Each scene shows the same named points in several views. A view is turned or mirrored, and shifted as a whole, has a little noise and may leave points out.

Scene 1
View 1
Q426: 22.3; 26.5; 12.6; -23.0; 18.7; 43.6; -18.7; -32.6
Q91: 1.4; 15.0; -6.3; -0.9; 0.8; 36.9; 6.0; -22.5
Q724: 16.1; -2.7; -11.1; -12.3; 5.0; 32.2; 4.5; -16.4
Q908: 31.8; -2.2; -13.4; -23.6; 8.3; 34.5; -5.8; -22.3
Q585: 25.0; -0.5; 11.4; -24.2; 24.5; 28.8; -9.4; -14.6
Q224: 13.7; -1.7; 13.2; -14.2; 23.2; 25.5; -3.1; -11.1
Q290: -7.0; 9.8; -0.7; 3.2; 2.6; 30.9; 11.7; -15.4
Q301: -3.3; -3.4; -0.7; 2.3; 7.0; 25.0; 14.5; -6.3
Q957: 13.1; -6.3; -4.7; -10.6; 10.4; 27.2; 6.4; -11.4
Q639: 8.3; -9.9; -27.5; -3.7; -7.3; 30.4; 16.0; -12.9
Q902: 6.6; 11.9; -25.4; -2.1; -12.7; 41.2; 8.5; -28.0
Q176: -26.3; 17.5; -17.4; 21.3; -20.1; 34.7; 28.8; -17.8
View 2
Q224: 2.0; 10.7; -1.4; 13.2; 38.1; -32.9; 10.2; 32.8
Q585: -10.2; 11.5; -18.8; 16.1; 45.6; -18.9; 3.7; 22.2
Q426: -24.3; 22.3; -35.8; 6.5; 25.6; -15.4; -12.5; 17.9
Q301: 4.4; 9.9; 8.9; 5.3; 12.3; -34.4; 13.1; 37.6
Q91: -7.4; 14.2; -5.6; 2.3; -0.8; -21.3; 2.7; 31.4
Q908: -12.5; 0.1; -18.0; 20.8; 25.9; 2.2; 11.7; 24.2
Q639: -4.1; -1.0; 1.9; 10.9; -2.4; -6.5; 18.0; 34.8
Q724: -8.7; 0.5; -12.0; 19.0; 22.8; -4.0; 13.3; 27.8
Q957: -0.3; 4.9; -1.5; 13.5; 23.1; -18.8; 13.5; 32.3
Q902: -10.0; 4.6; -3.0; 5.8; -16.3; -6.3; 10.7; 32.7
Q176: 3.9; 14.4; 18.2; -8.6; -36.7; -34.4; 12.8; 43.0
View 3
Q639: 20.0; -23.5; -5.4; -27.9; -12.1; 41.8; 8.1; 30.0
Q301: 4.0; -13.6; -12.5; -2.7; -2.9; 49.2; 22.6; 27.5
Q290: 1.7; -16.1; -10.1; -4.1; -4.8; 51.8; 21.6; 27.3
Q91: -1.1; -18.9; -0.6; -11.9; -8.5; 48.3; 16.6; 21.2
Q585: 12.5; -14.9; 7.7; 12.7; -17.8; 12.9; 6.4; 6.9
Q724: 21.6; -19.2; 3.6; -13.3; -19.8; 24.6; 2.5; 17.0
Q902: 7.5; -28.4; 0.1; -33.0; -11.9; 52.7; 9.2; 28.9
Q957: 19.3; -14.4; -7.8; -2.8; -12.7; 29.3; 12.2; 23.3
View 4
Q301: -24.0; 20.5; 7.7; 29.4; 6.0; -2.4; 6.1; -9.8
Q724: -44.5; 6.8; 5.5; -7.6; 10.1; 0.7; 3.2; -13.5
Q290: -21.7; 9.1; 14.9; 16.2; 10.7; 3.1; 16.1; -13.4
Q426: -16.8; 6.4; 27.0; -27.8; 10.9; 18.1; 22.4; -17.9
Q176: -21.6; -5.4; 10.4; 63.2; 16.7; -3.8; 33.9; -12.3
Q957: -35.3; 16.9; 6.3; 7.0; 7.0; -1.1; 2.1; -10.3
Q902: -40.6; -12.8; 6.9; 21.7; 19.3; 0.0; 24.6; -13.5
Q224: -21.9; 28.0; 12.5; -4.8; 2.9; 5.3; -0.9; -10.9
Q908: -45.4; 3.1; 4.7; -15.9; 12.4; 2.5; 4.8; -15.3
Q91: -23.6; 2.3; 14.0; 16.4; 12.9; 4.2; 20.9; -14.7
Q585: -26.7; 24.3; 14.4; -20.3; 4.5; 8.3; -1.5; -12.8

Which points are out of place in each view (at most two, in the order of its rows)? Write - if all are in place.
view 1: Q724, Q639
view 2: Q224
view 3: Q301
view 4: Q290
